The views of a scene show one set of named points, each view turned or mirrored, and shifted as a whole, with a little noise and some points left out.
In the rows, zero is written as 128.

Scene 1
View 1
J465: [193 128  89 116 124 146 131 104 138 131 117 142 159 132 184 138 194 131
  91 150  97 154  91]
J49: [201 134  59 124 130 148 130  89 145 122 122 135 168 140 201 130 222 126
  94 158  96 139  75]
J535: [160 133  77 127 116 166 133  86 115 105  75 133 172 157 158 108 199 144
  85 114  77 169 100]
J599: [180 153 124  95 130 130 131 126  60 114 125 124 165  92 150 148 161 133
  85 139 108 150 107]
J782: [174 150  87 114 124 148 131  98  88 102 102 125 175 129 159 120 195 137
  88 129  88 151  93]
J289: [194 111  96 123 119 153 135 105 166 152 110 156 146 139 193 147 189 128
  89 150  97 158 101]
J428: [195 160 139  86 135 111 127 141  45 119 153 122 165  66 151 164 154 125
  89 156 119 138 106]
J249: [169 169  78 113 128 145 127  91  59  76 102 110 191 130 147 105 204 139
  88 119  87 146  85]
J5: [193 134 104 107 129 139 131 114 120 131 129 138 161 115 181 151 185 128
  93 155 103 147  96]
J577: [206 114 152  95 131 122 133 148 129 177 148 159 134  81 182 193 142 119
  92 174 125 152 124]
J553: [172 127 123 107 116 149 135 116 107 135  97 145 154 119 153 145 160 137
  84 131  96 168 115]
J209: [178 142  93 114 123 147 132 101 101 112 104 131 170 129 160 129 188 136
  87 131  90 156  96]
View 2
J289: [151  99 109 104 147 133 129 147  95 123 118 122 118 140  88 154  66 111
 149 132  98  66 182]
J49: [124  93 125 138 147 124 128 135  80 109 115 123 113 122  91 160  93 135
 164  99 125  31 163]
J428: [166 189 160  90 122 117 139 185 101  78 157 131 132 133 149 103 153 154
 116 109 124 103 147]
J465: [145 109 116 123 142 126 128 149  94 106 124 120 121 132  98 146  83 130
 150 114 114  58 169]
J599: [165 162 132 108 122 119 138 176 106  75 158 119 139 131 148 107 125 155
 124 108 116  88 161]
J782: [145 122 110 150 123 119 132 152  98  76 144 112 137 120 133 124  97 157
 149  96 117  50 169]
J5: [149 133 132 108 138 125 133 158  93 105 132 124 122 130 110 137 103 131
 142 117 113  72 164]
J209: [152 119 107 140 126 120 131 154 100  82 143 115 136 124 127 128  90 149
 147 103 112  59 172]
J553: [170 133 102 108 127 126 132 163 108  92 147 116 137 138 126 118  76 133
 132 124  97  87 182]
J535: [150  94  76 163 123 120 125 139 107  75 140 102 146 121 124 130  56 152
 158 100 108  42 189]
J249: [137 121 101 188 106 114 130 147 101  47 158 105 147 105 156 118 104 185
 154  73 133  32 167]
View 3
J577: [ 94 177 110  68 114 173 132 124 101 116 126 159 101 151 126  84 113 144
  76 149  80 151 143]
J289: [110 146 127 109 112 120 143 143 144 106 172 130 133 134 103  83 100 137
 113 136 145 141 135]
J249: [120 120 117 133 146 134  94  43 147 164 141 114 145 148 160 166 122 139
 139 189 187  73 148]
J535: [110 115 120 141 125 105 114  89 150 125 181 115 151 141 139 137 121 130
 145 161 188  77 138]
J782: [118 120 121 130 137 123 107  69 151 146 157 116 145 144 144 145 116 135
 138 173 181  91 144]
J5: [115 149 126 102 129 142 123  95 133 142 136 128 129 145 130 115 104 142
 109 163 141 127 147]
J465: [120 139 129 113 127 131 128 105 147 135 150 124 137 141 118 109 100 139
 118 156 159 130 144]
J553: [ 92 142 106 111 123 137 114 103 117 114 163 142 122 148 144 120 130 136
 113 155 133  97 139]
J49: [135 134 143 117 131 124 133  95 171 154 141 106 148 136 111 112  82 137
 126 163 179 140 148]
View 4
J428: [163 165 125 104 165 164  77 152 135 106 182 175 124 176 158 117 121 127
  47 105 108 165 122]
J49: [ 95 126 115 131 106 179  99  99 113 167 131 108 124 149 117 132 134 130
 170  76 151 143  97]
J553: [115 138 117 131 140 155 127 105 122 141 176 143 145 132 164 100 138 126
  88  82 138 165 114]
J782: [102 136 120 155 123 191 102 122 120 159 166 148 130 154 150 111 136 154
 125  70 125 167 100]
J465: [107 131 115 125 121 163 114  96 115 155 144 117 133 141 133 119 135 122
 137  80 147 148 107]
J289: [102 129 110 117 124 144 134  79 114 154 143 105 145 121 140 112 137 103
 130  81 163 141 108]
J577: [161 154 115  64 159 118 115 103 124 106 154 120 138 139 139 123 123  72
  69 114 149 136 126]
J249: [ 97 137 124 171 120 212  83 139 125 162 173 162 118 167 153 112 133 182
 128  62 110 178  97]
J599: [137 154 125 123 150 173  90 138 128 127 178 164 124 163 161 112 126 137
  77  92 116 167 115]
J535: [ 78 122 115 173 111 183 128  98 118 175 165 139 142 127 163 100 142 158
 135  56 138 170 101]
J5: [123 142 114 114 131 161 102 110 119 140 153 127 129 150 135 121 131 121
 120  87 139 151 111]
J209: [105 136 120 146 122 179 107 114 121 154 163 145 133 146 151 110 136 145
 119  75 132 165 105]
View 5
J535: [143 187 117 142 146  92 128 119 179 170 176 156 184 126 127 138  93 133
 138 174 134 132 104]
J577: [122  89  88 135 177  98 100 149 120  96 167  70 126 135 135 131 171 139
  96  87 114 164 137]
J209: [128 160 115 136 155  97 122 132 161 162 166 134 156 130 121 125 104 138
 124 151 152 143 117]
J289: [151 153  84 136 156 100 101 118 165 141 175  97 168 120 120 163 140 139
 128 131  99 155 109]
J428: [ 93  92 119 126 176  99 125 168 115 133 150 115 106 148 127  83 121 146
  90 112 188 154 146]
J599: [106 120 122 133 167  93 129 156 131 139 159 132 129 146 134  95 113 140
 103 132 174 144 134]
J49: [147 157  85 118 152 111  98 114 176 182 162  85 156 108  96 164 123 156
 124 142 135 174 105]
J5: [130 134  95 123 160 105 105 131 155 162 158  92 138 125 108 139 127 149
 109 131 150 165 117]
J249: [115 168 131 127 151  99 135 141 166 192 157 157 153 134 114 106  74 146
 122 175 196 139 114]
J782: [124 161 119 132 150  97 125 133 161 171 160 140 155 132 121 120  96 144
 123 159 166 142 115]
J465: [141 152  94 130 154 102 104 123 164 159 168 103 159 121 114 149 123 143
 123 139 130 158 110]
View 6
J5: [147 148 115 114 119 121 136 123 106 145 160 118 119 127  92  93  92 100
 135 188 126 106 125]
J535: [169 157 121 133 171 143 124 113 132 155 168 104 120 115 112 136 107  81
 102 184  98 118 186]
J49: [157 166  94  92 131 128 138 127 147 161 162 115 149 122  64  93 102 108
 109 202 128 109 155]
J428: [124 143 125 179  76 101 126 118  54 155 150 123 104 132 115 112  57 110
 160 172 116  94  77]
J249: [156 178 106 186 127 126 115 106 115 193 158 110 141 120 107 153  82 103
 101 187  91 106 164]
J599: [140 153 119 169 105 116 124 114  81 160 156 116 112 125 113 125  75 102
 137 177 110  99 115]
J289: [154 139 121  73 154 134 141 129 123 123 167 115 108 124  86  79 113  86
 131 190 133 116 142]
J209: [154 154 118 141 139 131 127 116 114 156 161 112 119 122 104 121  93  93
 120 182 108 108 150]
J465: [147 151 113 106 128 124 140 125 111 146 160 117 120 126  88  95  93  99
 129 189 126 108 131]
J553: [151 134 135 132 147 130 129 121  91 133 163 112  91 123 122 113  93  83
 141 173 113 112 133]
J577: [122 119 135  93 100 111 148 136  63 103 157 126  79 132 100  59  83  99
 175 174 147 103  69]
J782: [154 162 111 152 135 129 123 115 114 167 160 111 126 121 103 132  91  95
 112 186 102 108 154]

In a view up to two points have been moved. Name them for each view, in the order of its rows, or write none.
view 1 => none
view 2 => J249
view 3 => J289, J782
view 4 => J428
view 5 => J49, J5
view 6 => J599, J465

Scene 2
View 1
J802: [135 151 141 149 131 139 129 162 109 142 143 113 120 103 137  91 121 127
 133 145 126  71 133]
J178: [154 127 140  80 112 163 132 157 135 136 101 138 111 119 101 113 126 140
 125 161 144 108 122]
J882: [157  96 177  12  76 195 150 140 167 130  77 176  82 146  69 140 118 133
 109 165 156 146 127]
J125: [149 111 187  68  86 190 157 153 150 143 109 169  76 134  92 127 103 134
 118 159 137 122 136]
J257: [ 79 120 137  58 108 115 105 106  98  75 129  75 116 141 166  64 187  92
 121 121 132 123 142]
J520: [138 124 159  94 107 165 143 150 132 137 119 134  95 122 116 108 121 124
 125 155 132 100 135]
J97: [141 115 183  74  93 182 152 148 140 140 114 157  83 133 101 119 108 128
 120 158 136 114 137]
J319: [159 137  95  96 135 132 107 162 122 127  97 117 148 100 103 100 155 142
 131 158 151  90 114]
J941: [135 156 113 152 150 124 113 163 100 136 137  94 138  95 143  82 138 123
 139 146 128  64 128]
J88: [116 131 153 110 114 141 131 136 109 119 137 110 107 123 148  84 138 114
 125 136 123  95 138]
J34: [148 148  69 110 154 114  92 161 109 115 105  89 167  97 119  82 170 135
 136 151 149  81 112]
J943: [145 125 162  87 107 169 146 151 136 137 113 143  96 123 107 115 120 130
 124 157 135 105 132]
View 2
J178: [138 117 123 117 135 124 115 111 150 121 105 109 115 153 137 168 135 123
 134 132 111 145  88]
J125: [109  93 160 119 100  86 120 107 156 157  83 141 133 159 147 157 105  97
 164  86  99 138  80]
J882: [105  83 158 114  95  74 122 111 154 170  75 143 132 190 136 186 101  89
 150 103  95 150  59]
J257: [167  97  92 179 128 123 176  85 167  94 157 129 103 137 177 156 208 179
 117 124 118 125 149]
J802: [149 152 120 100 153 157 105 115 153  81 114  84 105  84 154 109 143 146
 164 108 120 117 137]
J34: [172 160  81 114 174 178 102 119 144  74 130  65  94 124 124 163 169 155
 114 170 125 142 112]
J520: [133 122 140 109 127 122 114 110 154 121 102 114 119 125 154 133 128 125
 157  98 106 130 111]
J319: [156 148 103 105 158 157  99 119 144  91 111  77 108 134 121 163 143 133
 130 159 120 149  97]
J941: [163 161 102 105 168 173 101 116 150  67 121  70 102  86 146 117 160 158
 147 128 125 121 139]
J88: [148 126 122 132 135 136 132  97 160  96 125 109 108 107 166 126 159 148
 155  99 112 117 139]
View 3
J941: [123 131 130 136 127 108 113  97 104  35  86 158 116 129 123  99 103 150
 113  86 144  88 155]
J88: [111 139 150 140 117 111 118 106 108  93 112 130 116 124 137 125 126 152
 107 113 114  82 113]
J319: [112 153 134 114 111 150  66  72 125  33  94 195 132 139  91 117 127 116
 134  90 139 125 141]
J178: [119 171 135 133 112 106  92  93 116  86 108 142 128 150 114 132 162  96
 131 111 117 135  98]
J943: [118 166 135 144 114  94 108 101 110  99 108 122 124 149 125 132 164 106
 129 118 107 124  89]
J257: [ 87 134 179 123  92 168 100  85 119 128 141 154 118  87 127 150  90 188
  87 119 105  59 105]
J125: [121 187 138 150 115  78 114 108 112 122 118 100 122 161 126 141 193  78
 129 129  96 144  60]
J97: [118 176 138 148 114  83 114 111 111 119 121 106 124 153 132 140 181  95
 128 129 101 129  66]
J802: [127 139 133 148 135  88 124 106  98  52  86 137 118 136 136 102 126 139
 117  94 130  92 139]
J34: [114 141 138 113 114 154  72  71 126  28  91 196 134 127  95 113 106 138
 129  82 143 102 155]
J520: [116 163 140 148 116  93 112 105 107  99 110 122 122 142 132 127 158 108
 120 121 109 117  91]
View 4
J257: [137  85  90 137 105  92  45 203  71 163  98 133 121 116 196 148 162 226
  88 103 161  96 153]
J125: [155 122  78  91  75 146  88 149 129 100 132 103 123 103 104  64 135 113
 117 146 185 120  94]
J882: [133 120  85  80  69 138  66 150 162  81 129  77 102  97 128  54 130 120
  97 138 153 152  60]
J941: [126  77 117 139 120 152  97 134  72 155  97 183 190 126 127 155 150 166
 135 135 151  43 147]
J802: [151  89  95 132 110 147 103 146  65 157 108 173 173 125 108 133 153 153
 140 138 187  41 164]
J88: [149  93  90 127 106 128  86 162  79 145 108 145 145 115 132 126 147 172
 120 129 179  73 151]
J520: [144 106  92 108  97 142  87 148 102 122 122 129 144 113 118  97 140 142
 121 138 176  93 115]
J97: [157 120  81 100  82 144  84 152 120 113 130 113 122 104 109  75 136 125
 119 143 184 112 104]
J178: [124  97 105 106  95 147  87 135 124 114 116 129 154 111 122 102 139 140
 117 140 152  99  94]
J34: [ 91  62 139 126 125 152  84 128  93 144  82 175 193 129 158 163 153 190
 120 118 112  63 114]
J319: [102  79 130 113 112 155  87 127 117 127  99 157 176 120 143 138 142 165
 115 128 124  81  96]
J943: [143 107  94 109  88 148  88 146 117 118 121 124 140 112 117  90 135 135
 121 142 168  97 106]
View 5
J802: [162 156 151 136 130  69  96 152  87 137 173 113 134 100 130 130  49 134
 131 156 136  61 153]
J943: [ 95 136 155 138 122  59 137 127 123 149 136 111 153 103 125 147  91 142
 121 123 142  81 158]
J882: [ 20 116 153 138 117  57 182 108 159 169  95 115 169 111 114 167 141 149
 109  86 148 102 166]
J941: [164 161 144 125 140  74  88 173  83 127 182 113 102  95 120 121  46 133
 115 180 136  59 164]
J319: [100 165 133 133 138  77 135 168  99 143 167 118  90  95 100 125  88 125
  89 164 136  63 178]
J88: [149 136 152 120 140  74  97 146  95 131 154 113 126 100 131 137  61 144
 129 158 133  74 152]
J520: [105 130 155 131 124  64 125 129 120 143 138 111 151 102 125 150  84 145
 129 125 144  86 155]
J97: [ 86 122 159 143 117  57 142 114 137 151 125 112 172 107 128 157  99 145
 132 102 145  89 154]
J178: [ 87 147 146 138 125  62 141 137 122 150 140 114 134 102 117 140  96 138
 107 129 141  75 167]
View 6
J520: [103 101 108 152 126  99 136 104 134 139 143 139 101 133 130 161 123 128
 131 163  97 129 133]
J802: [128 141  56 169 113 107 176  88  94 167 120 131  97 138 130 163 116 117
 123 145 120 113 138]
J97: [ 99  98 121 154 129  95 136 109 140 132 143 139  93 129 127 163 131 129
 130 168  89 129 132]
J943: [101  92 118 155 128  87 134 106 134 135 140 138  93 133 128 161 132 131
 122 163  90 129 131]
J882: [ 72  47 186 133 145  59  88 122 175  97 156 145  92 123 120 162 148 144
 123 184  55 138 121]
J319: [117 118  67 171 147  32 132  69  96 154 126 118  85 145  92 164 134 133
  97 152  90  96 114]
J941: [132 152  31 180 120  82 175  70  77 177 119 123  98 146 113 165 110 116
 118 139 121 103 130]
J34: [135 138  30 182 138  20 144  48  74 177 127 109  93 154  77 174 112 130
  97 134  97  85 112]
J88: [120 126  79 156 110 101 148  85 112 157 147 132 124 139 120 183  91 131
 150 147 109 128 132]
J257: [136 116  70 149 105  50 121  66 109 156 170 116 184 151  80 215  42 148
 181 131  93 138 113]
J125: [ 86  75 153 144 132 109 123 125 158 116 146 148  84 122 143 153 140 129
 128 180  82 140 136]

In a view up to two points have been moved. Name them for each view, in the order of its rows, or write none.
view 1 => none
view 2 => J178, J125
view 3 => J319
view 4 => J802
view 5 => J88
view 6 => J97

Scene 3
View 1
J811: [148 122  90 155 123 107 166 113 143 164 127 122 114 130 110 137 149 155
 160 141 159 100 126]
J274: [167 120 109 153  94 108 172 106 137 178 109 100 111 114 115 140 157 132
 167 143 148  99 139]
J898: [151 121  89 165 120 107 169 121 145 183 143 114 120 136 110 139 147 156
 178 146 168  95 123]
J605: [112 141  68 136 140 116 149 108 151  71  87 190 100 110 115 109 138 174
 105 123 142 111 134]
J862: [175 141 116 141  67 123 172 127 159 154  93 100 111  93 142 111 169 138
 183 140 145 116 169]
J901: [155 144  97 142  91 123 167 132 161 140 107 124 113 106 138 109 158 155
 177 139 154 112 159]
J668: [124 152  60 160 129 121 155 170 188 131 156 160 129 143 133  91 145 208
 193 144 197 117 141]
J147: [144 136  86 151 115 115 162 123 155 144 119 133 115 122 120 119 151 163
 163 140 161 107 139]
J424: [161 143  92 164  94 121 169 159 174 179 152 105 127 136 134 108 158 174
 219 150 187 111 153]
J163: [162 126 103 150  96 114 170 113 145 167 110 106 113 115 121 132 159 140
 169 142 150 101 147]
J763: [178 132 119 147  71 120 176 124 153 175 103  87 112 102 136 120 169 132
 188 145 147 107 161]
J939: [148 133  88 153 110 114 166 127 154 151 121 130 116 121 122 121 153 161
 169 139 161 107 142]
J287: [114 155  66 131 129 127 151 130 168  71  91 190 108 108 128  90 145 182
 128 125 151 121 149]
J66: [157 137 104 149  95 119 167 126 156 153 109 117 113 111 129 116 159 149
 173 140 155 109 151]
J728: [186 120 117 169  77 109 180 133 150 224 144  61 122 127 124 140 166 139
 222 159 172  98 145]
View 2
J66: [129 134 122 143 130 141 146 111 134 148 124 128 103 121  99 166 127 155
 122 136 142 101  65]
J605: [ 82 132  88 111 123 134 167  99 115 132 124 130 136 131 154 117 100 116
  91  70 129  56 130]
J274: [132 125 130 166 137 148 147 137 132 160 128 130  93 102  82 163 136 141
 112 126 119 106  45]
J147: [113 139 121 129 144 146 159 116 132 152 130 136 114 116 115 155 126 137
 118 124 142  99  84]
J862: [144 128 123 163 110 136 130 113 127 140 122 120  87 123  85 170 128 162
 121 137 132 103  38]
J668: [ 94 165 126  81 167 147 179  90 147 158 130 146 135 126 140 164 135 156
 144 161 192 105 122]
J939: [114 138 125 131 144 144 157 117 135 154 131 135 107 115 110 157 131 145
 122 133 145 102  78]
J901: [119 135 114 135 123 138 146 102 129 136 123 125 111 128 113 159 121 152
 121 125 142  90  78]
J811: [113 132 128 141 157 150 164 135 135 168 133 140 106 104 105 153 137 128
 111 123 132 104  74]
J424: [127 154 141 120 159 150 156 107 149 167 129 139 105 115 103 186 149 168
 148 181 177 125  70]
J287: [ 89 142  89 101 116 132 162  82 119 120 124 127 139 142 156 132 101 136
 109  96 149  60 129]
J898: [112 140 135 131 165 151 166 132 140 170 134 142 112 103 103 161 139 136
 119 139 144 112  77]
J728: [151 142 159 155 161 158 145 136 151 178 131 139  79  97  66 197 160 169
 146 190 159 146  24]
J763: [148 129 130 164 120 143 132 114 130 147 125 123  84 116  79 175 134 163
 124 149 136 112  33]
J163: [131 128 128 154 136 145 148 125 132 156 127 132  95 109  91 163 130 141
 114 130 126 106  55]
View 3
J147: [114 132 132 106 139 151 133 128 112  95  58 137 161 133  96 123 154 102
 140 114 108 139 143]
J668: [125 115 105 101 111 181 154 152  86  80  54 199 165 145  83 135 150  63
 149 105 109 191 147]
J901: [135 133 128 122 135 167 140 124 128 103  62 129 163 123 100 114 154 115
 168 117 111 136 144]
J424: [128 173 124 129 122 193 162 109 116  78  45 185 177 130  89 124 167 100
 179 111  98 161 152]
J862: [137 156 141 132 148 163 137 104 148 107  62 106 165 115 102 105 161 138
 181 121 104 111 142]
J287: [136  51 110  89 129 140 114 181 101 121  74 120 144 139 101 125 133  81
 130 113 122 156 137]
J811: [ 94 158 145 100 148 143 132 112 106  86  52 137 165 134  93 126 156 106
 129 112  98 127 141]
J939: [107 155 141 105 144 153 136 113 112  90  52 138 165 130  93 123 155 111
 145 116 102 130 143]
J898: [ 89 181 145 102 143 153 141 101 104  77  45 154 170 134  88 130 161 107
 136 111  96 131 144]
J728: [116 231 149 142 136 192 167  67 135  69  37 171 184 121  89 117 177 130
 186 114  88 127 153]
J274: [106 176 153 117 153 146 133  94 132  93  55 116 164 121  97 114 163 130
 148 119  98 104 143]
J66: [127 147 134 119 142 163 138 116 129 101  58 128 165 123  98 114 159 116
 161 118 104 130 144]
J763: [135 178 141 135 146 169 146  95 149 102  58 116 168 116 101 107 164 137
 181 122 103 112 148]
J163: [111 165 147 114 148 153 135 104 129  95  55 122 164 124  96 116 157 126
 151 118 100 115 144]
View 4
J862: [111 125 132 113 119 154 142 109 115 128 129 113 201 148 143 129 133 160
 126 110 115 137 150]
J728: [132 131 121 117 140 204  90  96  99 121 109 136 228 167 140 181 103 206
 110 137  96 153 163]
J424: [153 133 117 133 138 158  97  83  97 113 111 139 192 171 116 188 100 179
 139 151 109 135 126]
J668: [191 133 116 148 150 108  96  74 103 104 118 145 155 175  85 193 101 140
 163 160 127 107  94]
J66: [140 127 130 118 133 138 126 103 117 122 126 120 190 152 127 140 126 150
 132 117 124 124 138]
J901: [140 129 128 124 124 128 134  98 114 120 129 119 182 154 123 144 125 145
 145 122 124 126 131]
J898: [173 128 142 108 174 150  88 101 115 116 118 133 207 155 115 150 107 159
 110 120 126 115 150]
J274: [140 126 144 102 150 155 114 112 119 126 126 120 213 145 133 128 125 159
 109 102 123 126 163]
J939: [161 127 136 118 152 129 114  99 114 116 124 126 189 156 114 146 119 144
 132 121 128 116 135]
J763: [115 126 129 115 118 166 132 108 114 126 128 116 209 149 141 137 124 171
 119 112 111 140 153]
J287: [173 125 137 131 136  57 147  94 123 113 142 117 140 148  92 125 134  87
 167 119 149  91  93]
J147: [163 125 140 118 153 121 113  99 118 115 127 126 184 153 111 141 120 134
 133 118 129 113 132]
J163: [140 126 140 108 145 146 118 108 118 125 127 120 203 147 129 132 125 154
 117 109 121 124 151]
J605: [184 120 152 117 156  52 138 106 137 115 145 114 149 142  91 103 141  75
 153 104 157  83 108]
View 5
J147: [116 120 133 145 126 124 144 112 105 140 163 137 148 111 115 125 126 130
 105 150  93  87 139]
J898: [101 139 138 121 151 134 151 149 110 144 152 156 160  92 123 135 135 148
 119 149  73 115 166]
J728: [ 96 179 125  85 167 173 146 179  72 135 153 133 170 111 111 119 121 163
 171 124  82 148 160]
J939: [115 131 135 137 135 127 144 122 108 134 160 141 147 107 120 125 128 139
 120 149  90 103 143]
J862: [122 147 125 127 144 142 125 110 113 119 157 136 121 114 126 119 114 151
 173 140 120 141 132]
J763: [117 158 126 116 150 148 129 123 102 123 154 135 130 111 123 118 116 154
 178 136 114 145 136]
J901: [123 135 127 138 130 136 135 106  99 130 165 130 133 120 119 116 117 137
 139 143 111 110 126]
J66: [120 138 126 132 138 136 137 115 108 131 160 137 136 111 121 122 121 143
 142 144 106 116 136]
J287: [135  87 141 182  97  96 137  61 122 139 174 132 125 120 121 120 122 111
  79 162 112  54 110]
J163: [112 138 134 125 147 130 137 124 121 130 152 152 135  98 130 128 126 151
 145 146 100 127 147]
J424: [101 145 130 117 145 152 153 153  67 146 164 126 179 118 100 118 123 135
 117 134  73  98 146]
J811: [109 130 137 132 143 124 147 131 123 140 153 156 148  90 127 132 135 148
 115 153  83 109 162]
J605: [134  83 142 187 101  83 138  59 152 136 170 152 117 101 130 130 132 119
  74 173 106  59 124]
View 6
J862: [166 137 148 135  95 129 129 132 140 113 118 137 139 125 126 142 177 118
 135 166 177 132 143]
J939: [173 157 128 125 135 124 136 129 128 117 116 121 152 125 120 110 146 110
 127 157 122 128 138]
J898: [165 157 133 131 116 118 135 161 139 130 121  99 159 122 134  87 132  99
 133 152 115 113 145]
J901: [176 150 130 120 129 128 129 116 126 107 112 135 146 127 121 133 156 122
 129 165 148 135 139]
J287: [191 160 118 112 192 124 155  71  99  94 106 158 153 137  79 144 157 124
 115 148  80 153 101]
J763: [165 135 145 137  89 130 124 139 146 117 118 126 142 126 135 134 167 116
 136 168 182 130 153]
J424: [189 165 102 106 129 122 111 139 130 114 112 100 140 126 156  97 119 119
 126 175 156 123 178]
J811: [164 154 141 132 124 120 142 148 135 127 121 113 160 122 120  99 146 103
 130 150 108 122 132]
J728: [171 152 124 126  76 123 105 174 152 130 124  87 143 120 174  93 129 107
 137 177 190 106 190]
J605: [176 157 138 123 184 124 170  85 104 102 108 158 165 133  63 138 167 113
 118 136  56 149  83]
J163: [163 147 142 134 117 124 139 142 135 122 119 117 155 123 122 112 151 104
 134 154 124 122 134]
J274: [160 141 149 140  95 128 132 149 145 124 121 121 148 122 131 121 162 107
 137 160 154 123 143]
J668: [208 186  81  87 187 117 121 107 105  99 106 112 148 130 133  92 105 123
 112 169  99 133 157]
J66: [173 147 136 130 117 128 132 129 133 113 116 128 147 126 121 125 159 115
 131 160 146 131 141]
J147: [174 156 133 126 138 124 139 126 128 117 114 125 156 127 113 112 146 112
 129 153 112 131 132]

In a view up to two points have been moved. Name them for each view, in the order of its rows, or write none.
view 1 => J862, J728
view 2 => J901, J898
view 3 => J939
view 4 => none
view 5 => J147, J424
view 6 => J163, J274
